Points, in no order, along strands that fork and pass close to each other.
(in the rows, 100 means zero)
Points whose rows are less than 61.7 apart are linked; no others are. Some points are linked to none.
Q_458: 99, 99, 90, 63, 98, 77, 87, 103, 99, 79, 116, 109, 117, 111, 111, 101, 98, 76, 106, 103, 62, 96, 115, 102, 74, 89, 83, 108, 85, 94, 101, 98
Q_721: 92, 89, 85, 100, 92, 65, 88, 100, 86, 75, 121, 116, 107, 95, 105, 101, 80, 90, 96, 143, 121, 74, 121, 91, 100, 125, 80, 85, 104, 97, 115, 99
Q_720: 111, 84, 116, 100, 84, 123, 110, 66, 107, 78, 148, 100, 81, 139, 110, 90, 120, 75, 76, 116, 71, 103, 93, 100, 74, 93, 125, 103, 113, 94, 102, 97
Q_356: 113, 128, 85, 102, 102, 79, 85, 135, 86, 100, 94, 112, 109, 98, 99, 107, 78, 116, 126, 114, 124, 86, 124, 91, 137, 104, 82, 83, 95, 85, 100, 115
Q_489: 102, 103, 88, 118, 113, 105, 125, 112, 107, 97, 103, 97, 111, 83, 85, 107, 95, 115, 110, 92, 134, 84, 85, 101, 118, 102, 91, 104, 108, 95, 112, 79
Q_718: 71, 71, 101, 109, 111, 90, 110, 76, 89, 114, 74, 101, 99, 79, 108, 88, 100, 115, 86, 102, 131, 109, 115, 99, 115, 136, 100, 91, 98, 115, 94, 98
Q_851: 102, 101, 79, 83, 117, 90, 121, 114, 115, 59, 130, 95, 106, 129, 116, 99, 116, 94, 85, 102, 85, 117, 126, 106, 116, 105, 88, 96, 102, 85, 115, 93
Q_995: 123, 135, 93, 95, 118, 121, 99, 147, 110, 101, 101, 100, 121, 107, 95, 105, 94, 106, 131, 69, 94, 97, 100, 103, 120, 62, 95, 103, 88, 80, 103, 102
Q_615: 79, 94, 112, 99, 101, 104, 97, 82, 100, 144, 49, 89, 99, 65, 92, 102, 101, 111, 108, 72, 101, 111, 74, 107, 77, 92, 106, 117, 95, 131, 73, 102
Q_369: 82, 66, 105, 74, 93, 91, 94, 70, 81, 108, 107, 124, 124, 87, 120, 86, 95, 80, 107, 99, 90, 92, 112, 107, 73, 87, 94, 109, 76, 102, 97, 81
Q_464: 57, 56, 88, 100, 110, 89, 127, 65, 97, 78, 109, 106, 119, 73, 109, 89, 105, 75, 77, 115, 120, 100, 104, 103, 80, 120, 89, 103, 102, 116, 121, 80
Q_871: 101, 91, 94, 114, 98, 100, 110, 97, 92, 100, 108, 104, 100, 90, 98, 96, 91, 109, 102, 113, 130, 87, 104, 96, 119, 116, 99, 96, 104, 95, 108, 91
Q_198: 106, 112, 90, 102, 128, 120, 118, 130, 116, 111, 88, 93, 118, 82, 86, 108, 98, 117, 121, 61, 113, 97, 81, 112, 107, 74, 89, 107, 96, 90, 102, 74
Q_613: 113, 115, 98, 91, 97, 83, 98, 112, 116, 67, 122, 84, 69, 143, 95, 116, 115, 92, 71, 118, 75, 121, 107, 96, 94, 120, 98, 96, 119, 102, 106, 119
Q_472: 121, 110, 104, 131, 88, 98, 99, 108, 87, 94, 123, 109, 88, 108, 89, 107, 77, 113, 108, 135, 141, 72, 106, 87, 132, 117, 107, 83, 115, 89, 111, 110
Q_908: 104, 97, 111, 116, 76, 100, 100, 87, 107, 99, 100, 81, 62, 114, 87, 110, 116, 102, 73, 119, 89, 112, 82, 94, 83, 116, 112, 104, 121, 115, 101, 112
Q_465: 95, 78, 95, 109, 89, 109, 116, 82, 100, 71, 138, 99, 88, 114, 104, 89, 99, 80, 72, 131, 112, 96, 107, 96, 101, 121, 110, 94, 115, 99, 121, 94
Q_529: 133, 139, 106, 103, 106, 124, 94, 134, 113, 98, 109, 93, 101, 120, 91, 109, 98, 103, 122, 76, 86, 96, 87, 98, 109, 65, 109, 107, 98, 83, 101, 112
Q_162: 67, 68, 78, 97, 121, 84, 126, 84, 102, 68, 119, 114, 137, 71, 113, 92, 113, 78, 86, 108, 114, 100, 111, 106, 96, 110, 76, 96, 91, 99, 132, 67
Q_976: 106, 156, 85, 89, 105, 117, 78, 153, 119, 107, 65, 85, 111, 115, 91, 104, 102, 89, 106, 75, 65, 121, 99, 104, 101, 66, 101, 111, 92, 115, 83, 136
Q_634: 93, 95, 112, 98, 79, 83, 83, 83, 88, 128, 77, 103, 94, 79, 91, 101, 90, 102, 111, 110, 104, 83, 88, 94, 74, 100, 101, 114, 98, 121, 79, 107
Q_257: 127, 100, 112, 88, 94, 113, 97, 88, 110, 70, 151, 104, 90, 147, 109, 96, 112, 77, 92, 107, 62, 99, 98, 100, 79, 88, 117, 102, 105, 84, 103, 105
Q_334: 100, 80, 99, 87, 96, 96, 93, 88, 85, 100, 117, 120, 124, 93, 114, 87, 92, 92, 114, 104, 98, 83, 114, 101, 94, 93, 94, 102, 82, 87, 103, 83
Q_161: 100, 108, 104, 96, 90, 100, 88, 103, 96, 124, 78, 96, 98, 90, 96, 100, 95, 108, 112, 91, 95, 98, 93, 99, 96, 95, 100, 109, 94, 109, 86, 108
Q_218: 89, 70, 118, 118, 76, 120, 114, 54, 97, 113, 106, 95, 78, 95, 94, 92, 110, 90, 76, 113, 108, 98, 73, 101, 74, 104, 120, 114, 116, 117, 99, 89
Q_241: 101, 88, 100, 84, 112, 123, 126, 83, 123, 85, 130, 96, 110, 111, 102, 99, 117, 83, 100, 77, 75, 102, 75, 115, 65, 69, 99, 121, 105, 99, 99, 70
Q_896: 117, 103, 116, 80, 90, 110, 71, 98, 90, 108, 112, 121, 118, 104, 106, 90, 86, 79, 134, 94, 69, 76, 101, 98, 75, 67, 108, 108, 78, 86, 92, 104
Q_294: 85, 86, 109, 87, 93, 109, 104, 70, 109, 108, 94, 89, 82, 112, 113, 97, 122, 95, 79, 89, 68, 129, 90, 110, 80, 94, 111, 110, 109, 114, 84, 102
Q_101: 92, 103, 80, 101, 101, 62, 100, 111, 100, 73, 111, 102, 105, 90, 92, 114, 85, 96, 99, 126, 115, 79, 101, 90, 97, 122, 73, 98, 114, 102, 115, 100
Q_749: 100, 79, 113, 115, 109, 148, 112, 64, 88, 124, 101, 109, 95, 104, 114, 79, 107, 119, 78, 78, 118, 119, 98, 113, 128, 101, 133, 88, 95, 85, 91, 79
Q_38: 125, 109, 112, 130, 90, 108, 94, 105, 80, 116, 109, 116, 101, 94, 92, 99, 77, 121, 127, 116, 143, 65, 107, 92, 135, 103, 109, 84, 100, 85, 95, 106
Q_678: 72, 106, 105, 81, 92, 83, 71, 103, 101, 126, 41, 87, 91, 94, 107, 95, 103, 93, 96, 95, 67, 130, 110, 98, 82, 104, 101, 100, 91, 134, 75, 138
Q_50: 104, 95, 96, 98, 128, 120, 112, 119, 106, 115, 98, 113, 136, 65, 90, 99, 96, 109, 133, 66, 114, 84, 82, 116, 91, 66, 80, 104, 81, 87, 107, 58
Q_127: 95, 122, 94, 112, 113, 101, 119, 120, 126, 105, 67, 64, 77, 106, 89, 116, 124, 123, 87, 76, 96, 131, 80, 101, 121, 103, 108, 103, 121, 110, 93, 112
Q_107: 99, 75, 109, 98, 85, 113, 106, 71, 98, 88, 133, 101, 82, 125, 115, 86, 111, 85, 72, 117, 87, 111, 108, 99, 91, 110, 117, 97, 110, 98, 104, 95
Q_963: 81, 105, 96, 106, 123, 96, 113, 109, 118, 116, 50, 75, 92, 86, 98, 107, 112, 124, 95, 71, 107, 129, 91, 100, 122, 115, 102, 97, 107, 116, 90, 109
Q_59: 97, 95, 78, 89, 116, 86, 117, 113, 107, 68, 126, 106, 126, 100, 109, 100, 106, 93, 101, 99, 99, 101, 117, 105, 113, 100, 78, 96, 93, 83, 124, 76
Q_143: 86, 78, 109, 124, 80, 104, 113, 70, 98, 104, 100, 91, 77, 87, 88, 97, 101, 99, 79, 123, 128, 91, 83, 95, 87, 124, 110, 106, 119, 120, 103, 97
Q_982: 87, 97, 99, 76, 94, 69, 88, 96, 106, 92, 88, 91, 84, 107, 101, 107, 102, 88, 89, 109, 72, 110, 103, 96, 74, 114, 91, 106, 105, 120, 95, 116
Q_338: 129, 114, 98, 86, 100, 88, 82, 116, 94, 69, 140, 120, 113, 122, 103, 105, 85, 81, 120, 112, 81, 75, 108, 91, 91, 90, 93, 98, 94, 72, 113, 105
Q_344: 107, 101, 109, 72, 101, 120, 79, 106, 96, 116, 98, 119, 136, 93, 111, 87, 89, 80, 135, 75, 69, 87, 102, 112, 76, 53, 99, 110, 70, 90, 89, 93
Q_586: 113, 120, 100, 89, 94, 112, 78, 125, 90, 111, 90, 106, 100, 120, 114, 90, 91, 104, 109, 101, 89, 111, 135, 99, 135, 96, 108, 86, 85, 87, 93, 124
Q_523: 101, 98, 102, 105, 93, 106, 117, 88, 116, 91, 111, 83, 82, 110, 90, 105, 112, 98, 85, 100, 90, 104, 76, 99, 86, 102, 105, 114, 118, 108, 102, 94
Q_582: 115, 126, 103, 96, 82, 74, 64, 125, 85, 105, 95, 104, 81, 115, 93, 107, 80, 102, 105, 127, 97, 92, 117, 86, 103, 115, 96, 84, 101, 101, 95, 132
Q_946: 71, 70, 97, 90, 124, 89, 108, 80, 91, 117, 79, 124, 144, 49, 103, 96, 100, 102, 115, 81, 117, 93, 100, 116, 79, 91, 74, 104, 73, 108, 101, 64
Q_404: 113, 122, 95, 130, 99, 101, 119, 115, 114, 98, 104, 83, 87, 90, 66, 121, 96, 113, 107, 97, 123, 81, 59, 91, 96, 97, 97, 117, 126, 105, 110, 94
Q_760: 63, 67, 91, 96, 100, 73, 115, 75, 103, 78, 103, 98, 103, 81, 102, 99, 98, 79, 82, 124, 111, 93, 99, 95, 74, 126, 86, 106, 112, 123, 114, 94
Q_429: 110, 135, 89, 119, 105, 87, 112, 132, 113, 96, 92, 79, 84, 97, 74, 124, 95, 119, 105, 95, 117, 97, 75, 89, 113, 103, 93, 108, 121, 105, 106, 109
Q_791: 112, 118, 88, 85, 115, 104, 96, 131, 105, 92, 108, 109, 133, 95, 103, 99, 94, 97, 131, 80, 90, 90, 107, 106, 106, 70, 80, 102, 82, 80, 108, 87
Q_354: 76, 107, 97, 100, 119, 89, 97, 111, 103, 125, 40, 87, 99, 80, 103, 99, 100, 122, 103, 81, 110, 124, 112, 99, 126, 118, 97, 92, 94, 118, 81, 121
Q_243: 101, 98, 108, 118, 75, 84, 93, 97, 99, 94, 103, 87, 60, 113, 84, 111, 99, 102, 73, 136, 106, 100, 96, 88, 91, 131, 105, 94, 123, 116, 109, 116
Q_72: 121, 108, 99, 83, 99, 96, 95, 107, 104, 68, 142, 104, 100, 136, 106, 102, 102, 81, 98, 108, 72, 95, 109, 97, 91, 96, 99, 101, 99, 84, 109, 103
Q_901: 130, 108, 116, 112, 80, 100, 84, 104, 93, 86, 130, 103, 75, 128, 91, 108, 92, 94, 96, 126, 94, 85, 97, 86, 98, 110, 113, 94, 112, 90, 112, 115
Q_484: 85, 71, 83, 103, 104, 99, 117, 85, 93, 70, 136, 110, 112, 101, 118, 82, 101, 83, 77, 125, 118, 100, 128, 99, 113, 121, 98, 86, 98, 91, 126, 83
Q_160: 88, 83, 91, 93, 107, 92, 116, 92, 106, 90, 109, 104, 121, 78, 94, 102, 98, 90, 108, 95, 102, 83, 84, 104, 73, 91, 81, 116, 99, 105, 109, 73
Q_799: 103, 120, 110, 110, 72, 77, 68, 113, 94, 117, 69, 84, 62, 109, 83, 115, 104, 109, 88, 123, 84, 114, 100, 88, 84, 119, 104, 91, 107, 121, 90, 136
Q_270: 100, 97, 98, 126, 91, 103, 118, 92, 107, 97, 103, 88, 88, 84, 76, 108, 97, 101, 94, 114, 130, 79, 68, 92, 89, 113, 100, 114, 123, 112, 109, 93
Q_675: 114, 120, 101, 76, 88, 82, 77, 113, 101, 87, 105, 97, 86, 123, 98, 111, 97, 86, 96, 109, 64, 102, 102, 96, 75, 102, 96, 104, 99, 103, 96, 121
Q_723: 98, 111, 94, 86, 110, 101, 114, 105, 125, 97, 93, 80, 99, 96, 88, 114, 112, 98, 105, 72, 74, 109, 68, 108, 70, 80, 92, 122, 109, 113, 92, 92
Q_509: 74, 110, 101, 82, 104, 103, 83, 105, 109, 129, 40, 86, 105, 88, 108, 95, 107, 95, 99, 74, 68, 130, 100, 107, 89, 89, 102, 109, 90, 129, 72, 126
Q_332: 109, 117, 82, 98, 107, 78, 108, 120, 110, 63, 124, 95, 101, 111, 88, 119, 94, 92, 98, 111, 100, 87, 94, 92, 96, 108, 80, 107, 115, 92, 120, 99
Q_94: 92, 77, 101, 102, 119, 112, 109, 89, 91, 119, 98, 124, 138, 55, 95, 92, 92, 106, 123, 79, 126, 77, 88, 116, 85, 82, 84, 103, 77, 95, 101, 57
Q_156: 104, 107, 115, 102, 85, 126, 88, 96, 98, 125, 76, 91, 81, 112, 109, 93, 112, 113, 90, 89, 84, 126, 103, 105, 117, 95, 119, 98, 99, 101, 83, 115
Q_327: 107, 105, 98, 95, 106, 120, 116, 101, 116, 85, 117, 84, 80, 142, 118, 94, 129, 107, 73, 93, 82, 134, 114, 109, 128, 101, 116, 90, 112, 87, 97, 103
Q_342: 106, 98, 88, 96, 108, 109, 126, 97, 118, 65, 134, 88, 88, 136, 112, 96, 119, 95, 75, 102, 90, 120, 112, 104, 117, 107, 105, 97, 114, 88, 109, 93
Q_202: 72, 61, 89, 117, 127, 127, 136, 60, 93, 91, 110, 113, 119, 74, 108, 75, 108, 95, 66, 90, 143, 113, 105, 112, 110, 118, 111, 91, 92, 93, 118, 64
Q_754: 106, 98, 112, 76, 77, 79, 68, 93, 86, 99, 110, 110, 88, 117, 106, 98, 89, 78, 98, 123, 70, 90, 110, 93, 69, 104, 100, 102, 93, 103, 94, 114
Q_959: 117, 134, 99, 115, 107, 119, 120, 126, 128, 97, 94, 68, 74, 124, 86, 119, 126, 118, 89, 75, 92, 124, 73, 104, 117, 82, 112, 109, 122, 97, 96, 109
Q_258: 131, 147, 106, 113, 103, 123, 101, 134, 120, 100, 101, 76, 83, 124, 81, 120, 115, 109, 105, 75, 82, 111, 70, 101, 102, 67, 111, 112, 110, 94, 95, 118
Q_810: 105, 104, 102, 84, 101, 109, 117, 88, 127, 86, 118, 86, 94, 113, 89, 114, 119, 84, 97, 83, 65, 104, 64, 110, 54, 73, 99, 127, 112, 110, 93, 87
Q_199: 66, 62, 82, 103, 129, 103, 132, 72, 97, 81, 111, 113, 128, 76, 116, 81, 115, 91, 72, 96, 125, 118, 117, 110, 112, 118, 95, 87, 87, 96, 125, 67
Q_828: 123, 104, 112, 106, 96, 132, 107, 98, 105, 95, 125, 95, 82, 139, 113, 92, 115, 105, 88, 96, 87, 117, 108, 102, 129, 93, 126, 89, 107, 81, 100, 104
Q_551: 87, 88, 80, 78, 106, 63, 97, 105, 99, 65, 118, 107, 108, 110, 118, 98, 98, 87, 88, 121, 88, 105, 135, 97, 103, 122, 77, 88, 97, 98, 117, 100
Q_276: 111, 100, 112, 100, 82, 107, 75, 101, 81, 122, 93, 106, 83, 116, 115, 86, 92, 112, 99, 115, 102, 108, 133, 96, 128, 111, 116, 81, 90, 94, 89, 120
Q_203: 116, 106, 107, 115, 80, 86, 86, 103, 93, 78, 127, 102, 72, 119, 83, 113, 84, 91, 84, 145, 113, 77, 97, 85, 91, 126, 103, 91, 121, 100, 115, 116
Q_71: 99, 87, 121, 114, 76, 117, 101, 70, 99, 125, 90, 92, 77, 93, 90, 102, 111, 103, 92, 99, 94, 100, 68, 101, 75, 94, 119, 117, 110, 115, 88, 96
Q_92: 115, 101, 123, 87, 74, 99, 69, 88, 88, 115, 100, 111, 95, 106, 99, 96, 89, 82, 114, 107, 74, 81, 91, 95, 67, 82, 112, 111, 90, 102, 85, 113
Q_895: 80, 76, 82, 110, 98, 82, 106, 92, 88, 75, 121, 110, 109, 89, 110, 89, 88, 90, 85, 140, 135, 84, 127, 95, 113, 134, 86, 83, 105, 100, 121, 94
Q_140: 90, 91, 85, 108, 117, 85, 106, 104, 91, 100, 97, 122, 139, 58, 99, 100, 93, 111, 120, 101, 136, 76, 107, 107, 112, 100, 70, 92, 85, 91, 109, 70
Q_53: 97, 70, 115, 92, 109, 138, 115, 68, 103, 120, 114, 114, 119, 87, 105, 88, 101, 89, 112, 70, 92, 95, 76, 117, 66, 63, 110, 116, 90, 96, 94, 61
Q_568: 72, 77, 95, 93, 117, 86, 113, 85, 104, 101, 77, 94, 103, 90, 114, 94, 108, 109, 86, 91, 107, 121, 112, 102, 111, 125, 95, 94, 100, 110, 100, 97
Q_403: 91, 101, 103, 95, 109, 120, 117, 90, 127, 109, 85, 76, 91, 101, 96, 107, 125, 104, 93, 65, 78, 123, 67, 114, 80, 79, 106, 118, 112, 114, 83, 89
Q_560: 126, 132, 91, 96, 110, 99, 104, 137, 106, 77, 123, 95, 96, 133, 102, 112, 96, 104, 104, 98, 95, 105, 117, 96, 136, 92, 96, 93, 103, 77, 112, 114
Q_730: 101, 106, 116, 101, 69, 71, 71, 95, 90, 116, 79, 93, 68, 99, 81, 117, 98, 95, 92, 124, 84, 96, 83, 89, 58, 112, 103, 105, 105, 125, 88, 124
Q_645: 132, 107, 126, 129, 90, 142, 103, 96, 101, 111, 115, 97, 83, 118, 95, 98, 106, 115, 110, 92, 104, 96, 83, 96, 121, 83, 133, 97, 108, 83, 103, 103
Q_879: 83, 82, 84, 118, 123, 94, 123, 94, 91, 92, 98, 115, 127, 68, 103, 94, 96, 111, 97, 104, 147, 92, 114, 107, 128, 120, 85, 86, 92, 92, 115, 74
Q_14: 122, 133, 95, 103, 94, 83, 81, 136, 89, 96, 105, 103, 84, 120, 95, 111, 80, 112, 109, 122, 112, 97, 123, 86, 134, 109, 96, 81, 104, 88, 105, 129
Q_227: 93, 130, 81, 105, 119, 71, 110, 137, 116, 95, 71, 78, 92, 93, 87, 119, 100, 120, 106, 90, 110, 112, 95, 91, 126, 115, 85, 97, 114, 110, 105, 116
Q_512: 105, 121, 96, 109, 86, 69, 77, 116, 89, 109, 83, 100, 84, 92, 87, 113, 82, 111, 109, 124, 115, 83, 102, 86, 99, 119, 90, 94, 108, 113, 91, 124
Q_541: 90, 95, 100, 104, 106, 111, 120, 89, 117, 105, 88, 82, 89, 97, 96, 102, 114, 110, 89, 80, 99, 115, 79, 105, 100, 102, 105, 111, 114, 109, 95, 88
Q_20: 89, 104, 83, 113, 121, 79, 107, 113, 95, 112, 76, 110, 129, 56, 91, 107, 90, 122, 125, 94, 140, 80, 100, 103, 116, 108, 73, 93, 94, 101, 96, 85
Q_704: 129, 105, 112, 127, 93, 118, 103, 106, 89, 93, 131, 109, 84, 122, 98, 97, 86, 112, 108, 122, 128, 88, 112, 88, 145, 108, 122, 80, 110, 79, 117, 108
Q_766: 128, 120, 124, 110, 84, 135, 85, 103, 107, 115, 100, 90, 84, 117, 90, 106, 110, 99, 111, 85, 67, 102, 71, 100, 82, 65, 125, 112, 103, 96, 87, 115
Q_596: 69, 73, 102, 82, 107, 72, 93, 77, 81, 120, 73, 122, 132, 59, 112, 94, 92, 96, 115, 94, 109, 90, 112, 107, 79, 99, 80, 105, 75, 114, 87, 90
Q_235: 103, 121, 106, 95, 81, 113, 69, 117, 95, 130, 60, 93, 90, 108, 105, 92, 101, 103, 99, 98, 80, 123, 115, 101, 111, 93, 113, 95, 90, 111, 78, 135
Q_184: 95, 88, 113, 110, 101, 131, 105, 76, 94, 128, 78, 94, 84, 102, 109, 90, 113, 120, 79, 80, 105, 127, 97, 111, 121, 105, 126, 94, 101, 99, 83, 96
Q_48: 106, 74, 113, 121, 95, 139, 111, 67, 82, 115, 118, 113, 96, 103, 112, 76, 99, 109, 86, 101, 128, 101, 108, 101, 124, 111, 132, 89, 97, 87, 102, 84
Q_826: 124, 118, 109, 120, 102, 124, 94, 114, 85, 127, 90, 109, 104, 90, 95, 96, 84, 128, 128, 92, 135, 85, 105, 100, 142, 93, 115, 89, 89, 84, 89, 105
Q_45: 64, 72, 89, 112, 126, 78, 121, 84, 94, 94, 81, 105, 119, 67, 108, 92, 99, 109, 89, 107, 143, 102, 117, 100, 121, 140, 85, 86, 96, 111, 109, 89
Q_262: 92, 80, 109, 68, 95, 101, 80, 82, 79, 119, 97, 129, 135, 84, 119, 85, 89, 80, 125, 89, 80, 87, 114, 109, 71, 69, 96, 110, 65, 96, 89, 86
Q_682: 118, 112, 115, 104, 88, 123, 91, 104, 102, 121, 95, 94, 94, 101, 91, 102, 100, 106, 116, 86, 91, 93, 78, 99, 93, 79, 114, 111, 98, 99, 88, 105
Q_23: 71, 76, 98, 95, 95, 68, 106, 80, 110, 76, 102, 85, 79, 104, 98, 105, 103, 80, 69, 129, 97, 108, 100, 91, 73, 137, 93, 99, 124, 128, 112, 110
Q_672: 93, 86, 88, 84, 111, 96, 106, 98, 95, 89, 110, 111, 123, 98, 119, 89, 102, 98, 101, 93, 96, 107, 125, 106, 117, 101, 89, 95, 86, 85, 108, 84
Q_632: 83, 65, 110, 88, 110, 132, 115, 53, 95, 119, 107, 114, 114, 92, 116, 83, 109, 93, 87, 71, 93, 115, 88, 119, 77, 79, 114, 109, 90, 99, 90, 68
Q_56: 99, 122, 79, 93, 116, 82, 101, 134, 106, 95, 91, 102, 128, 78, 90, 111, 91, 107, 130, 86, 105, 85, 94, 100, 102, 85, 68, 104, 94, 92, 107, 90
Q_930: 120, 109, 134, 120, 67, 142, 72, 90, 92, 136, 81, 93, 78, 111, 95, 101, 117, 103, 104, 93, 63, 109, 76, 102, 81, 67, 135, 105, 95, 100, 78, 122
Q_67: 105, 94, 101, 98, 91, 98, 95, 98, 91, 102, 109, 104, 92, 108, 107, 93, 93, 104, 96, 112, 106, 99, 117, 94, 114, 112, 104, 94, 99, 96, 102, 103
Q_606: 103, 92, 128, 107, 66, 120, 83, 72, 94, 130, 85, 91, 72, 107, 100, 100, 116, 100, 88, 101, 68, 112, 77, 104, 71, 84, 125, 110, 103, 112, 80, 111
Q_373: 90, 104, 99, 115, 91, 71, 89, 104, 92, 123, 66, 94, 88, 78, 91, 106, 91, 122, 107, 115, 127, 89, 106, 91, 109, 128, 92, 92, 105, 123, 82, 117
Q_774: 62, 80, 88, 88, 136, 69, 116, 99, 110, 91, 69, 92, 120, 81, 113, 101, 111, 104, 97, 85, 99, 124, 116, 99, 112, 125, 77, 91, 93, 108, 107, 96
Q_219: 129, 137, 89, 99, 111, 86, 103, 137, 109, 64, 134, 98, 97, 130, 88, 125, 94, 96, 105, 105, 95, 91, 97, 91, 111, 95, 87, 101, 112, 78, 117, 112
Q_414: 107, 135, 79, 100, 111, 78, 88, 140, 95, 101, 86, 113, 128, 81, 93, 112, 80, 113, 137, 98, 120, 77, 107, 96, 119, 87, 69, 92, 91, 86, 100, 102
Q_492: 109, 87, 109, 86, 103, 122, 108, 85, 109, 102, 123, 108, 118, 98, 99, 95, 100, 84, 120, 79, 79, 87, 76, 109, 64, 64, 103, 119, 93, 94, 99, 73
Q_558: 86, 63, 100, 121, 103, 133, 126, 58, 85, 103, 120, 111, 105, 87, 106, 74, 101, 95, 74, 106, 140, 99, 100, 104, 108, 116, 122, 94, 101, 97, 110, 74
Q_35: 109, 109, 118, 98, 68, 85, 68, 95, 85, 122, 86, 104, 83, 94, 87, 108, 90, 93, 111, 116, 87, 79, 82, 89, 63, 95, 108, 111, 96, 113, 83, 119
Q_617: 77, 110, 97, 87, 115, 113, 85, 110, 104, 132, 34, 90, 111, 85, 111, 89, 103, 108, 98, 68, 88, 131, 112, 110, 117, 98, 106, 98, 84, 119, 73, 122
Q_639: 79, 90, 101, 80, 100, 83, 91, 94, 102, 107, 76, 92, 93, 104, 114, 94, 104, 101, 89, 98, 84, 124, 120, 99, 101, 117, 97, 97, 98, 114, 91, 114
Q_792: 137, 127, 108, 90, 103, 106, 78, 125, 97, 77, 134, 115, 109, 132, 104, 102, 88, 86, 128, 97, 76, 83, 113, 93, 107, 79, 107, 95, 92, 69, 110, 119
Q_96: 95, 116, 88, 108, 106, 80, 95, 118, 92, 120, 69, 101, 109, 72, 94, 106, 87, 124, 122, 99, 131, 89, 107, 95, 120, 112, 85, 92, 97, 106, 86, 108
Q_742: 123, 96, 109, 112, 95, 123, 107, 98, 95, 92, 132, 105, 85, 131, 113, 88, 98, 107, 92, 112, 108, 108, 121, 95, 140, 106, 124, 82, 105, 77, 112, 101
Q_364: 113, 130, 86, 86, 111, 103, 96, 139, 105, 91, 96, 98, 109, 121, 108, 101, 97, 105, 109, 86, 91, 115, 127, 101, 138, 88, 95, 92, 91, 81, 101, 115
Q_217: 75, 68, 95, 93, 105, 75, 96, 79, 75, 105, 94, 131, 135, 63, 115, 86, 96, 98, 105, 111, 125, 84, 126, 106, 97, 113, 79, 91, 77, 101, 100, 83
Q_215: 123, 97, 113, 106, 91, 111, 95, 94, 96, 96, 128, 112, 108, 102, 94, 98, 88, 92, 124, 103, 97, 68, 84, 93, 85, 85, 109, 108, 99, 88, 105, 93
Q_210: 94, 97, 92, 92, 95, 73, 103, 98, 112, 62, 119, 89, 79, 121, 94, 111, 103, 83, 70, 127, 88, 106, 102, 94, 80, 129, 91, 100, 122, 112, 114, 109
Q_813: 108, 112, 87, 115, 129, 116, 137, 128, 120, 98, 97, 87, 106, 92, 83, 111, 103, 123, 105, 70, 132, 100, 80, 108, 129, 89, 99, 102, 110, 86, 113, 75
Q_158: 106, 125, 111, 106, 70, 99, 62, 120, 94, 127, 60, 84, 69, 115, 92, 106, 109, 104, 87, 114, 69, 126, 109, 96, 92, 101, 114, 91, 97, 119, 83, 145
Q_719: 96, 130, 83, 90, 110, 79, 93, 134, 109, 100, 72, 85, 100, 98, 96, 111, 96, 108, 111, 89, 91, 112, 106, 94, 111, 102, 86, 103, 99, 108, 97, 120
Q_52: 96, 73, 102, 94, 98, 92, 88, 82, 71, 108, 116, 140, 139, 78, 121, 80, 90, 93, 118, 111, 114, 75, 129, 103, 102, 96, 90, 89, 70, 83, 103, 78

Follow the links from the first point to the second, and from the first to the third. Name the last point that the two ways share.
Q_613 / Q_672 / Q_161 -> Q_35
Q_202 / Q_828 / Q_682 -> Q_35
Q_143 / Q_373 / Q_946 -> Q_92
Q_38 / Q_813 / Q_156 -> Q_334
Q_560 / Q_730 / Q_675 -> Q_92
Q_262 / Q_332 / Q_472 -> Q_334

A fork is a point with three links, a tip a point with one. Leave the first point through the second and follow the links. Name the first fork or tip that comes.
Q_199 / Q_202 -> Q_35
Q_959 / Q_258 -> Q_568
Q_895 / Q_484 -> Q_792
Q_107 / Q_465 -> Q_334

Name the points in between on the shortest way along the links from the first point to the second, in order.
Q_754 / Q_258 -> Q_675 Q_982 Q_639 Q_568 Q_718 Q_45 Q_879 Q_140 Q_20 Q_96 Q_373 Q_512 Q_582 Q_14 Q_356 Q_414 Q_56 Q_791 Q_995 Q_529
Q_143 / Q_48 -> Q_218 Q_71 Q_606 Q_930 Q_766 Q_682 Q_161 Q_634 Q_35 Q_730 Q_799 Q_158 Q_235 Q_156 Q_184 Q_749
Q_742 / Q_930 -> Q_828 Q_327 Q_342 Q_851 Q_59 Q_672 Q_334 Q_369 Q_262 Q_344 Q_896 Q_92 Q_35 Q_634 Q_161 Q_682 Q_766
Q_851 / Q_101 -> Q_59 Q_672 Q_334 Q_52 Q_217 Q_596 Q_946 Q_94 Q_50 Q_198 Q_813 Q_489 Q_871 Q_67 Q_276 Q_586 Q_364 Q_560 Q_219 Q_332
Q_901 / Q_632 -> Q_203 Q_243 Q_908 Q_523 Q_541 Q_403 Q_723 Q_810 Q_241 Q_492 Q_53
